Each row is a point on a tangle of strands that fork and nearly touch. The rows are in no order.
Two points are linked if the straight distance between their rows is under 50.9. Some points are linked to none.
Divu: [  5,  16,  -1,  -9,   7,  -2,  -7,   2,  -7,  16,   2,  -1,   3,  -5,   2,
  -2,  -7,   1, -12, -26,  21, -20]
lus: [ -6,  -5,  -8,   7, -14,  12, -15, -26,  -6,  -6,  11,  -8,   3, -22,  14,
   1, -10,  14,  -4,  -5,   7,  13]
tek: [ -4, -17, -13,   9, -16,   7, -26,  -4,  -7,  -4,  12, -28,  -6,  -6,   8,
  -8,  -3,   5,  -4, -12,  13,  14]
pevam: [ -2,   4,   0,  18,  -4,  -4,   5,  -3,  10, -12,   0,  -2, -30,   4,  -5,
 -18,  16,   3, -24,   0, -20,   7]
gol: [ -4,   2, -22,  19,   1,  -8, -28,  16,  15,  -5,  -1,   1,  -1,  -5,   2,
 -10, -13, -21, -13, -16,   4,   6]
leb: [ -3,   2,  16, -15,   7,  14,  24,  28,  -8,   0,  -3, -15,  14,  10,  17,
 -12,   1,   2,  -8,  15,  -8,  -3]
Mub: [ -2,   1, -18, -21,  -3,   4,   7,   0,   0,  16, -32,  -3,  21,  -9,  12,
  32,   0, -32,  12,   4, -15,   4]
gid: [ 13,   5,  -5,  -8, -10, -10, -12, -32,  15,  14,  -4,  10,   5,   1,  25,
  21,   5,  16,  -6,  16,  -7,  -3]
kas: [ -7, -17, -41,  -4, -10,  -5,   2,  -3,   1,   8, -32,  13,  24,   9,  16,
  17,   7,   3,   9,  -2, -22,  -3]
kige: [ 11,  -4,  -8,   6,   2,  11,  -3,  -5,   9,  -3,  -9,  20,  12,  -7,   4,
 -19,   3,   2,   7,  -4,   3,  16]
Rina: [ -5,   5,  22,  12,   4,   2,  23,   6, -12,   8, -12,  18,  -2,  15,  -6,
 -15,  -4, -25, -16,   5,   6,   2]
dolog: [-18,  -2, -11,  14,  -3,   0,   8,   9,  -5, -11,  10,  19,  24, -21,  -3,
  22,   2,   6,  11,  10,   1,   9]
moro: [ -3,   9,  -3,  -1,   9,  -3,   4,  10,  22, -20,   7,  -5,  14, -16,   1,
 -14,   6,  17,  17, -19,   8,   9]
nabem: [-20,   3,   0, -25,   5,  -5,  28,  24,   8,   5,   1,   0,  11,   7,  20,
 -22,  -9,   1,  -2,   3,   5,  -1]
fod: [-19,  15,  19,   6,  -6,  -1,   7,   7, -17,  28,   8,  -3,   7,   2,  10,
  -4,  11,  -5,   2,  -8,  14,  -8]
Ven: [ 25,  13,  15,  17,   5,  -4, -17, -11,   7,  -2,   3,  25,  -6, -12,  -4,
   6,   1,  -7,  12,   4, -14, -15]
zubag: [ 29,   2,  -2, -15,   2,   7,   2, -21,  24,   1,   7,  25,  -3,  -5,  -2,
   9,   1,  -6,   2,   5,   4,  -3]
dap: [-15,   8,   4,  19,   4, -20, -10,  29,  18, -22,   0,  22,  -1,   5,  -6,
  -3, -18,  -9,   7,  -2, -13, -17]
sorag: [ 10,   4,  -9, -16, -12,   2, -23,  -4,  13,  -2, -18,  15,   2,  -7,   5,
  24,  -1,  16,  10,  24,   4,  17]
kuze: [  1,  -3,   6,   4,  -1,  -3,  14,  19, -19,   2, -14, -23,  -6,  30,  -4,
 -17,  12,   3,   6,   9,   6,  -4]
Bule: [ 11,  -4,  -6, -12,  -2,  -4, -17, -10,  17,   3,  10, -12, -12,   1,  -7,
   0,  -6, -14,  12, -11,  13,   7]
vubop: [  3,  16, -19,  15,   5,   6, -33,   2,  14,  11,  -7,  -1, -12,  -1, -14,
  -4,   4,  -3, -19, -10,  -7,   7]
gazuf: [-22,   7,  15,  12,  -4,  -1,  -3,  11, -14,  20,  12, -15, -10,  16,  10,
  -7,   4, -10,  -4,  11,  30,  -6]
mep: [-21, -20,  30,  11,   6,   5,  -1,  -2,   9,  -8,   2,  -3,  -2,  25,  -6,
   1,  -4,  -8,  -9,   7,  21,  18]
zan: [  4,  30,   2,  -6,   6, -12,   4,  10, -12,  -3,   6,  -9,  -8, -25,   5,
   4,  -1,  17,  -6,   3, -13, -29]
Gov: [  5,  13,   1, -12,   9, -28,   2,  -3,   9,   1,   5,  -9, -28,   0, -20,
 -13,  13, -16,  -8,   2,  -2,  19]
Zogag: [ -3,  16,  28,  23,  13,  13, -19,  10,  -5,  -5,   1,  15, -16,   3, -12,
   0,   8, -11,  -5,   3,   2,  10]
pili: [ -6,   3,  20,  -3,  14,   9, -12, -10,  -5,  14,   1,  11, -14,   5,   0,
 -12,  20,  20,   0, -16,  15,  -6]
lik: [ 15,  -4,   7,   6,  -8, -25, -19, -25,  14, -22,  -2,  -1,   3,  -2,  -5,
  21,   2, -14,  10,   5, -11,   3]
Maz: [ 22,  -5, -19,   9,  -5,   5,  -8,  -8, -19,  15, -12,   0,  13,  -2,   7,
   7, -19,   4,   5,  -6, -14, -22]
vun: [ -3, -12,   2,  -8,  -8,  -1,  32,  -2,  -4,   8,  18,   9,  -8,   1,  13,
 -16,   5, -13,   3,   3,  -5,   7]
Gibu: [ -7,   0, -10,  18,  -2,   2,  -4,  30,  14, -15,   2, -13,   5,  22, -12,
 -19,  -4,  17,  -5,  11, -12, -14]
mirez: [ 17,  -7, -11,  -5, -10,   0,  -2, -28, -13,   5,   2, -10, -14, -14,   7,
  19,   2,  -2, -13,  13,  -4,  18]
tafof: [  8,  14, -18,  -7,  16,  -4, -18,  14,   8,  -8, -10,  -1,  -7, -20, -22,
  16,  12,   3,   2,   9,   7,  16]
muz: [ 20,  15, -13,  -7,   0, -11,  -9,  -8,   2,   5,  11, -17, -14, -24,   5,
   1,   2,  12,  -1,  -4,  -9, -23]
belag: [ -4,   2, -19,  11, -11,  14, -22,  -3,  16, -10,  22,   1,  -6, -10,  -5,
 -12,  -8,  14,   6,  -9, -16,  -6]
ped: [  1,  14, -22, -19,   4,  -9,   0,  14,  -3,  -5,  -6,   1, -14,  -2, -29,
   2,  -7,  -2,   1,   2,   8,   6]
ruv: [ -4,   3, -16,   4,   2,   3,  -7,  18,  20, -10,  10,   8, -14,   7, -11,
 -22, -27,  -1,  -2, -10,   0, -25]
Dor: [-20,   5,   2,  -7,  -6,   3,  10,  -4, -20,   8,   2, -21,  16, -17,  22,
   8,  12,  10,   7, -19,  -8,   2]
Dadas: [ -5, -12,   5,   8,  -1,  -4,  28,   5, -19,   6,  -7,  -6,   7,   8,  -4,
  13,  -3, -13, -10,  -2, -16, -13]
Vef: [  2,  -5,   4, -17, -13, -11,  12,  15,   2,  -5,  -2, -16, -13,  27,  -2,
 -20,  -2,  -5,  14,  10,   4, -14]
lede: [  4, -22,  16,   9,   1, -11, -16,  -1,  -8,  -6,   1, -29, -20,  14,   7,
 -25,  14,   9,  -2,  -4, -10,  14]
kunad: [-11,  -4,  13,   1,  -1,  19,  -5,   6,  20, -14,   1,  -2,   1,  25,  13,
 -34,  -9,  -2,   1,  21,   7,  -8]
fuluz: [  6, -30,  -3,   8,   2,   2,  10,   3,  -2,  -2,   9, -15,  17,   9,   7,
   2,   6,   4,  11, -11,   8,  15]
Mozit: [  7,  -5,  -8,   7,  -3,   8,   6,   7,  -2,   6,  24,  13,   7, -29,   1,
  21,   2,  -7,   5,  17,   3,   8]
bom: [-15,   5,   9,   4,  -1,   4,   5,  13,  -1,  -4,  11, -21, -21,   7,  -7,
   0,  12,   4, -34,  40,  -2,  -9]
vabu: [ 19,  -4,   5,  -2,   5,  -2,   5, -24, -18,  15,  -4,  -3,  -6, -13,  10,
  13,  12,  -8, -22,  -5,  -7,  -7]
pama: [  5, -11,  24,  10, -10,   8,  -5, -19,  -8,  -4,  23,   8, -25,  11,   4,
  -4, -10, -12,   3,   4,   8,   7]
Vitim: [ -9,  -7,  32,  14,   1,  17,   9,   0, -24,  10, -12,   3,   9,  17,   0,
   6,  -4, -17, -15, -14,   9,   7]
sib: [ -1,   3,  -8,   9,  -6,   0, -32,  24,  12,  -7,   3,  -7,  -9,  17, -10,
 -23, -22,  -6,   2, -15,   3,  -4]
nugod: [ -1, -10, -13,  -3, -14,  14,  -6, -22,  -4,   1,   6,  -2,  24, -14,  10,
  26, -24,   8,   2,   6,   8,   3]
lelig: [ -5,  -3,   5,   1,  -5,  11,  14,  14, -10,   9,  23,   3, -16,  -1,  25,
 -22,  -4,  -4,  -1,  20,   8,  -7]
givi: [ -2,   3,  26, -19,  17,   2,   2,   9,   7,   1,   6,  -7, -14,   4,   7,
  -3,  -4,   4,  -9,  -9,  31,   5]
Dovav: [ 17,  -8,  -4, -26,  -9,  15,  11, -26,   9,   8,  12,  15,   0, -10,  17,
   2,   9,   1,  15,   7,  -5,  12]
Luri: [  2,  15, -20,   8,  -9, -10, -26, -23,  -1,   8, -12,  -6,  -2,  -3,  -8,
  13,   7,  16,  -7,   4,   4, -11]
vek: [  4,  -2,   5,   7,   3,   6,   2,  17,  -8, -16,   7, -12,  20,  -9, -15,
  12,   7,  26,  15,   7, -12,  -7]
Pem: [ -4,  16,   5,   0,  -2,   0, -17,  14,   2,  -2,   9, -10, -21,  -3, -19,
 -14,  17,   9,   6,   2,   1,   1]
Kol: [ 22,  -8, -20,  14,   9, -14,   6,  -4,  16,   7,  -3,   7,   7,  -1,  -5,
  11,   5, -15,  -9,   5,  -5,  -6]
nite: [  8,   1, -27, -10,  10,   1,   5,  -4,   4,  11,  -9,  14,  13,  -3, -12,
  26,  -3,  -7,  -6,   8,   6,  -1]
pabom: [-12,   8,  21,  -7,  11,  10,  19,   6,   4,   4,  15,   5,   2,  25,  -8,
  -8,  15,   3,  -5,  -1,   7, -18]
dep: [ -6,  -9, -34,  -7,  11, -12,   1,   7,   8, -22, -16,  15,  25, -17,  24,
  13, -14,   6,   4,   9,  -9,   1]
doza: [  1,  13, -22,  -3,   5, -10, -22, -10,   2,   3,  -5, -18,  -1, -16,  11,
  20,  -9,  16,  -8,   0,   7, -23]
Mepab: [  2, -14,  17,  13,   2,  -6,  -6, -15,  -6,   0,  13,  13, -19,  -3,  -1,
  -6,  16,  -5,  12,   4,   9,  21]
kibik: [  3,  11,  -7,   0,  -9,  10, -29, -26,  27, -11,   6,   0,   1, -16,  -7,
   0,  11,  20,   9,  -4,  -7,  -6]
Tak: [-15,   3,   3,  10,   2, -15,  -7,  25,  14,  -5, -16, -19,   0,  21,  -5,
  -8, -18, -16, -12,  13,   4,  -7]
zep: [ -9,   3,  20,   6,   7,   4,  11, -10,   5,   2,  10,  17,  -1,  26,   3,
 -27,  22,  11,   2, -24,   6,  -3]
res: [  3,  -4,  27,   6,   6,   3,  -5,   2,  15, -11,  14,   3, -14,  13,   6,
 -21,  -7, -11,  -2,  -1,  -4,  -3]
Lilif: [-17,  -8,  25,  -6,  14,   7,   3,   0,  -1,  -8,   1,   1,  -7,   6,  -6,
   6,   3,  -6,  -7, -12,  34,  32]
vopa: [-27,   1,   4,  14, -20,   0,   0,  14,  -1,  -3,   5,   2,  -1,  18, -13,
 -12, -15,  -7,  15,  18,   5, -11]
kekit: [  5,  -8, -17,   2,  -8,   0,  -6,  -5,   8,   0,  -7,  13,  23,  -8,  27,
  20, -18,   4,   6,   8,  -8,   4]
tana: [  3,  13, -15, -14,  -2, -14,  23,  -6, -19,  14, -13,  -4,  -8, -12,   4,
 -17,   3,  -4,  -2,  -6, -16,  -5]
dese: [-21,  -5,  -6,  -2,  -6,  -1,  22,  20, -11,  -8,  -7,   8,  17, -13,  -5,
   4,   0,   3,  14,   3, -13,  18]
Luse: [ 12,  -9, -11,   4,  -6,  -2,  -9,  -8, -14,  17,  -3, -18, -14,  -9,  19,
 -17,  -6,   6, -14, -10,   5,   2]
giv: [ 19,   2, -27,   2,   1,   9, -16,  10, -19,   2, -12,   9,  -2,  -8,   2,
  -1, -17,  10,   0,  14,  -5, -18]
goz: [ -3,  -3,  13,  -4,  12,  11,  13, -11,  -7,  10,   3,   8,  22,  -6,   2,
  22,  29,  -1,  15, -10, -14,   7]
Netor: [ -3,   4,   0,  23,   5,   8, -17,  11,  -1,   9,  25,  -9,  -7, -13,   3,
   6,  -2,  -6,  -6,  -4,  10,  -3]
legir: [-15,   5,   1,  13,  -4, -20, -13, -17,  12, -10,   5,   0,   6, -14,  -7,
  22,   5, -15,   1,  13,   0,  14]
nupez: [-14,   5, -19, -15,  -7,   9,   7, -14,  11,  -9,   6,  17,  15, -11,  -1,
  10,  -9,  13,   7,   2,  -6, -18]
suli: [  1,  -8, -18,  -6,   0,  26,  14,   2, -14,  25,  -7,  -8,  10,   6,  -3,
  19,  -8, -15,   1, -23,   8, -15]
kasi: [-11, -23,  28, -18,  20,  10,  16,   4, -12,  14,  -6,   0,  -1,  15,  17,
  -3,  17,  -4,  22, -10, -14,   7]
Tifa: [-19,  15, -29, -15,  11, -11,  -1,  12,   0, -16, -13,  16,  -1,  -3, -12,
   3, -16,  12,  -1,  -9,   9, -12]
nemez: [  6,   7,  34, -17,   5,   1,  23,  11, -11, -13,   5,   8,  -2, -13,   9,
   2,  -2,  -5,  16,   7, -19,   7]
paf: [-14,   3,   5, -13,   1,  11,  16,   8,  -2,  -6,   6,   9,   0,  -8, -13,
   4,   8,  -1,   1,   9,  22,  28]
Sufo: [ -5,  -9,   0,  15, -15,  11,   6, -12,  -3, -14,  -5,   7,   5,  17, -12,
 -12, -13,  15,  -7,  -4, -20,  -9]
Bos: [  3,  14, -42,   0,  -3,   0, -37, -11,  14,  14, -12,  -2,  -5, -11,  -4,
  -1,   6,   9,  -4,   3,  10,  11]
vak: [  5,  -5, -10, -13,  -5, -13,  10,  -7,   1,   7,  -2, -14,  14,  11, -18,
  12,  20,   9,  18, -11,   8,  -3]
dafol: [ 22, -10,   4,  13,   8,  -5,  11,  27,  14,   9,   7,  -1,   0,  19,  -4,
   1,   6,  -8,   5,   2,  13,  -4]
Kav: [ 14,  -3,  -1,   5,  -4,  -9, -13,  -9, -19,   5, -19,   0,  14, -11,   1,
  17,  -8, -14,   7,  11,   3,   9]
pak: [ 28,  14,  14,  -1,   9,   5, -13,  20,   0,  -1,  -6,   4,  -4,   7, -27,
   2,  -8,  -8,  21,   1,  11,  10]
zisa: [  1,  11,  20,  -2,   5, -14,  11,  12,  -5, -21,  -8,   6,  -2,  -8, -18,
  13, -17, -12,  -9,  11, -15,  -3]
Nofu: [-12, -17,   6, -13,  -6,  22,  26,   5, -18,  -4,  -6,  -2,  15,  -9,   7,
   3,  -3,  -6,   9, -10, -10,  21]
Dabuf: [ 15,  17, -13,   3,   4,  -9, -15,  -2,   6,  -6, -14,  12,  -6, -17,  -5,
  15,  22,   5,   8,  26,  -5,  22]
lefip: [  8,  -2,   2,   1,  12,  13,  -6, -17, -16,  12,  -5,  -1, -14,  -4,   7,
 -13,   5,  16, -19, -16,  17,  14]
lut: [ 31,  -8,   5,   1,   2,  -7, -19,  -3,  -8,   1, -11,   8,   5,   0, -18,
  10,  -4, -12,  27,   1,  11,   0]
mag: [-10, -37,  17,   4,  -8,  10,  23,   3, -15,  -5,   6, -18,   8,   6,  19,
  -3,   0,  -3,   1,  -6,  -1,  19]
gup: [  0, -10,   4,   9,  -6,  -2,  13,   6, -13,   6,  13, -13, -21,  -6,  24,
 -26, -12,  -2, -24,   2,   7,  -1]
zamul: [ -7,   4,  15,  -7,   0,   3,   6, -10, -16,  26,  10,  -3,   6,  -5,   9,
  12,   8, -11,  16, -20,  26,   0]
mozin: [  4,  10,   1,  24,  -8, -24, -18, -12, -12,   7,  -8,  -7,  18,  -5,  -3,
   9,  16,  10,  23, -10,  -5, -13]
bugu: [  7,  -5,  -4,   8, -17,  -1, -11, -51,   2,  10,  -1,   4,   4,   8,   8,
   2,  10,   2,  -4,   1,  -9,   2]
delas: [ -9,  -3,   0,  -5,  -7,  20,  13,  21,   2, -12,   3, -15,  12,  20,   4,
 -24, -11,  20,  -4,  11,   5,  -5]
Nolu: [ 12,  21,   5, -25,  10,  -4,  -4, -10,  -5,   5,  -8,   8,   5, -18,  -6,
   8,   1,   7,   5, -13,   6, -15]
tugo: [-23,   5, -11,   7, -11, -16,  -1,   2,   5,   5,   8, -20,   3,  -4,  -2,
 -11,   1,   3, -18, -13,   0,  -9]
Dazan: [  1,  13,   0,  13,  -3, -26,  -2, -21, -14,   8, -14,  -5,  -3,   1, -19,
  18,  19,  -2,  -1,  -3,  -5,  -7]
rak: [ -7,  16, -11, -11, -10,  13, -12, -28,  11,   4,  11,  16,   5, -12, -11,
  13,   9,  22,   2,  14,   1,   2]
Gufi: [ -8,  -3,  12,   3,  -8, -12,  -8,  -9,  17, -15,  23,   7,   1,  -6, -11,
   3,  17, -12,  22,   0,   4,  19]
Gigut: [-27,   8,  24,  -5,  11,  17, -32,   6,   8,   2,  15,  -7, -28,  18,  -6,
 -17,   2,  -2, -27,   1,   7,  20]
gifa: [  8,   1, -31,  -4,   6,   0,  -2,   3,  -9,   0, -15,  29,   8,   1,   3,
  25, -13,  12,  -6,   6,   2, -19]
Mopi: [ 18,   1, -16, -16,  -5,   3,   4, -18,   7,  18, -14, -10,  12,  -2,  18,
  11,  15,  14,  -7,   4, -10,  -4]
vuk: [-11,  14, -12,  -7,  -2, -14, -11,  14,   9,  -1,  -7,   1, -24,  -6, -30,
 -17,  -4, -20,  -8,  -7,   7,  15]
lebi: [ 11,   4,  -7,  -6,  13, -13,  -2,  -3,  10,  -9, -11, -24,   6,   5,  -8,
   7,  15,  17,  -3, -16,   1,  -6]
neri: [ 12,   5, -20,   6,  -2,   1,   4,  -2,   6,   4,   8,  23,  -7,  -4, -10,
  -9, -18,   0,   3, -11,  -5, -24]
vomut: [ -9,  -2,  28,   2,   8,   1, -10,   5, -11, -11,   6, -10, -25,   2,   5,
   0,   1,   6, -25,  25,   4,   6]
voke: [ -4,  -8, -11,  10,   1,   9,  12,  16,   9, -10,  15,   7, -11, -10, -10,
   9,   0,  -5, -13,  19,  -1,   3]
bosu: [  6,  11, -26,  -2,   4,  -8, -10,   0,  29,   0,   8,  18,  -3, -25,  11,
   8,  13,   2, -14,  11,   0,  -2]
Pasuf: [ 20, -22,   3,  11,  -3,   9,   5, -14,  -4, -15,  -7,  -4,   4,  12,  -3,
  -8, -15,   0,  -2, -12, -12,  -3]
lupev: [ -7,   8, -27,   7,  -4,  -7, -24,  -5,   6,   7, -14,  19,   0,  -9,  13,
  -5, -20, -11,  -2,  -8,  12,  -6]
beves: [ -3,  -3,  18,   2,   7, -12,  15,  19,  13, -16, -10,  -5,   7,  16,  -9,
  -5, -20, -19, -19,  12,  -9,   4]
Zevo: [-23,   1,  10,   4,  -8, -17,  16,  -4,  -7,   1,  14, -12,  22, -18,  18,
  14,   5,  -6,   3, -10,  -7,  -5]
Lazu: [ 13,   8,  -3, -18,   4,  10,  -3, -25,  19,   1, -12,   7,  -1,   4, -15,
   5,  -7,   8,  -6, -11,   7, -11]
dupig: [-31,   9,  20,   7,  -5,   8, -24,   4,  -3,   8,  21,  -6, -23,  12,   2,
 -18,   6,  -4,  -5,   0,  21,   3]
Ses: [ 10,  -2,  17,  -5,   6, -21,  -3,  -1,  10,  -2,   7, -10, -11,   4,  -2,
 -11,   8, -17,  -3, -12,   0,   1]
zuzo: [ -8,  -1,   5,  20, -12,   6, -14,   4,  11, -19,   8,  -2, -19,   5, -15,
  -6,  -6,  -7, -26,   2, -15,  16]
Pegil: [ -2,   1,  -8,  23,  -1,   3,   7,  19,  -4, -13,  -3,  -7,   6,  -1,  -8,
   3,   6,  23, -10,  12, -21, -15]
vimi: [-12,  16,  17,  -9,  -4, -14,  12,  13,  -6, -11,  16,   9,   1,  -5,   4,
   0, -11, -10,  -1,   5, -14,  -4]
vop: [-11,  10,  -9, -12,  -1,   8,   8,  10,  10,  -6,   9,   3,   7, -29,   4,
  -7,   1,  12,   6,  -4,  21,  14]
Kof: [  3,   8,   3,   6,   1,  -1,  23,   6,   8,   6, -16,  18,  11,   7,   1,
 -20,  -8, -17, -13, -16,  -5,  -1]
fupaz: [ -7,   8,  -3,   9,   0,   5, -11,  -2,   8, -12,  24,   9, -25, -23,  -3,
   3,  -5,  -8, -19,  14, -11,  18]
rabo: [ 28, -18, -13,  -5,  -5,  11,  18,   3, -15,   1, -10,  -4,   3,  -3,   0,
   2, -15,   2,   8,  -4, -20,  -8]
fite: [-28, -27,  26,  -3,  16,   5,   8,  -8,  12,   0,  16,  -2,  -4,  32,  19,
 -17,   2,  -8,  -9,   8,  14,   7]
nopo: [ -4,   8,  17, -11,   1,   1,   7,   6,  -1, -19,  10, -15,  10,  -3,  -4,
   2,   9,  22,  21,  -5,  -3,   3]
lusu: [-13,   2,  -1,  -2,  -2,   6,  25,  -3,   2,   5,  -7,  14,  18,  10, -11,
  -3, -18, -17,   2, -22,  11,  -8]
Fiz: [ 16, -15,   5,  16,   0,   3,   0,   6,  22, -23,   4, -16,  12,  10, -15,
   9, -13,   5,  -6,  -7, -13, -11]
Fav: [-17,   6,  39,  -1,  13,   9, -21,  -1,   2,  -3,  10,   2, -35,  13,  -9,
   0,   4,   3, -11,  11,  -7,   8]
big: [ 25, -18,  15,  -7,  15,  14,  17,  -2, -23,  14, -11,   5, -17,   9,   5,
   3,   4,   3, -11,  -6,  -8,  21]
sabor: [ 13,   7,  20, -19,  -5,  21,  13,   4, -13,  -4,   2,  14,   7, -12,   8,
  -3, -20,   7,  11,  -7,  -8,  -8]
tabi: [  2,  -9,  11,   1,  12,  14,   8, -11, -27,  18,  -4, -18,   9,  -6,  13,
   7,   8,  10, -11, -15, -18,   0]
pafi: [  1,   9,   2,   6,  -1,  -6, -13, -20,   3,  15,  -9,   3,  32,   0,   4,
  23,   8,   0,  10, -12,  10, -16]
kuri: [  4,  -5, -17, -23,  -7,   4,  10,  -4, -19,  17, -14,  -5,   9,  -3,   4,
  29,   4, -22,  13,  -6,  -7, -15]
Pufuv: [  8,  -8,  10,  16,   0,  -9,   6,  -7, -10,   5,  -3,  -5, -22,   5,   5,
 -26,  23,  11,  -4,   2, -16,   4]
sog: [19,  0,  6, -2,  2, 11, -1, 37,  4,  5,  9, -1, -8,  7, -3, -3, -1,  3,
 20, 12, 18,  0]
boro: [-24,  -2,   0,   8,  -9,   5,  19,  13,   4,  -7,   0,  23,  14,  23, -13,
  -2, -12,  -7,   6,   1,  -2,  -9]
Tiva: [ 22,  -8, -23, -11,  10, -11,   8,  -3,  -1,   2, -11, -23,   1, -10,   1,
   7,  15,  12,  -2,   6, -17,   7]
Sil: [ 18,   0,  30, -16,  10,  26,   0,   5, -20,  -1,   5,  10, -11,  -7,  12,
   4, -11,   9,  10,  -6,  15,  -3]
Gako: [ 10,  -4,  -5,  -8,  -2,  -4,   9, -10,  -7,  12, -14,  -2,  16, -12,  20,
  16,   3, -25,   8,   6,  -7,  24]
dem: [  5, -15,  -2,  -7, -13,  -8,  15, -26,   2,  10,  15,   4,  -5,  -9,  14,
 -10,  11, -10,  15, -10,   1,   2]
tabob: [  6,  -2,  12, -12,  15,   7,  21,  18, -22,   5, -13, -19,  -3,  11,   0,
 -18,   9,  21, -11,   5,  -2,  -6]
Vez: [ 23,  -8, -24, -13,  -3,   0,  -9,  -8,  19, -15,   6, -11,  -9,  -7,  -8,
   5, -15,  -1,   3,   5,   1,   4]
fezaf: [  0,  -2,  -2,  12, -13,   0, -12, -13, -10,   3, -12,  -2, -14,  10, -19,
  -3,  -2,  -7,  -7,   2,  14,   9]
Devi: [ -3,   9, -20,  -3,  -6, -20, -12,  -6,   0,   4, -13,  -7,  25,  -5,  -7,
  12,  17,  22,  29,   5,   2,  -2]
sikuf: [-16,  16, -13,  13,  -2, -13, -15,  21,  12, -23,  -9,  16,  -8,   2, -17,
 -20,  -5,   2,   8,   3, -15,  -1]
naba: [ -4, -18,  29,  18,  10,  -4,   1,   2, -25,  14, -13,  -8,   2,  21,  14,
  -3,   6,  -5,  -7,  -5,  18,  14]
lafik: [ -7,  12,  -6,   3,   0, -25,   2,   7,  -4,  -9,   7,   2,   9, -18,  12,
   5,  -7,  -1,   5,   1, -10, -12]
daga: [-18,   6,   6,  15,   7, -14, -14,  15,  18,   6,  -7, -16,  -7,  31,  -3,
 -24,   6, -22,  -2,  16,  16,  -1]
dagu: [  1,  -5, -27, -10,   0,  -7,  18,   1,   1, -10, -27,  14,  23,   1,   4,
   0, -10,   9,   2,  -5, -22,  -2]
voba: [-14,   1,  30,  -8,   4,   5,  11,  -4,  -5,  -8,  -7,  -7,   7,  14, -14,
   6,  13,  13,  -5,  -4,  -2,  -3]
Migo: [ 29, -19,  -6,  19,  -6,  -9,  -8, -14,  15, -14,  -1,   3,   5,  -8,  -5,
   9,   8,  -2,  -2,  10, -16,  12]
dadoz: [  4, -23, -22,  -2,  -7,  11,  16,  -6,   4,  10,  -4, -12,  29,   9,   6,
  14,   0,  -7,   1, -13,   6,  -2]
Zeva: [-21, -30,  30, -10,  17,   8,  22,  -4, -12,  19,  -2,   0,  -4,  30,  22,
 -17,  10,  -2,   2,   8,   1,   8]
diz: [ 10,   6,  -8,  -5,   8,   9,   9,  -2, -12,  34,   1,   2,  11,  -6,  13,
  13,   3,  -9,  -5, -17,  18, -17]
fon: [ 15,   7,  -2, -24,  -1,  -5,  -6, -13,  14,  -9, -15,  11,  18,  -7,  21,
  12, -22,  -4,  10,   4,  -7,  -1]
beve: [ -4,  11,  -3,   1, -14,   1,   4, -14,   4, -13,  22,  14,  -8,  -4, -18,
   8, -19,   3,  -3,  -2,  -5, -23]
lusa: [ -9,  18, -21,  -5,   8,  -9,   9,  28,   1,  -9, -13,  10,  -9, -10,  -7,
 -26,  -4,  16,   1,  -5,  -9,  -9]
Dak: [ -4, -12,   5,  -3, -20,   5,   4,   7,  -1, -14,   9,   2,  -4,  22, -16,
 -18,   4,  -1,  26,   8,   5,  -8]

A fork is a point with three links, a tip a point with one. Leave the first point through the second and follow the links. Name the first fork or tip that comes.
zuzo; fupaz: suli
mag; Nofu: lede
res; pama: Pasuf
belag; kibik: gol
Divu; Nolu: Luse
gup; lelig: diz
naba; Vitim: leb

A fork is a point with three links. Follow the links from the first point to the second and name the forks in between, in order.
Devi; daga: mozin, Luri, lafik, vimi
Vef; dep: leb, delas, nopo, Luse, kekit
Dak; lus: leb, delas, nopo, Luse
Kav; Pufuv: suli
dese; Gibu: suli, diz, Luse, nopo
Gigut; lelig: diz
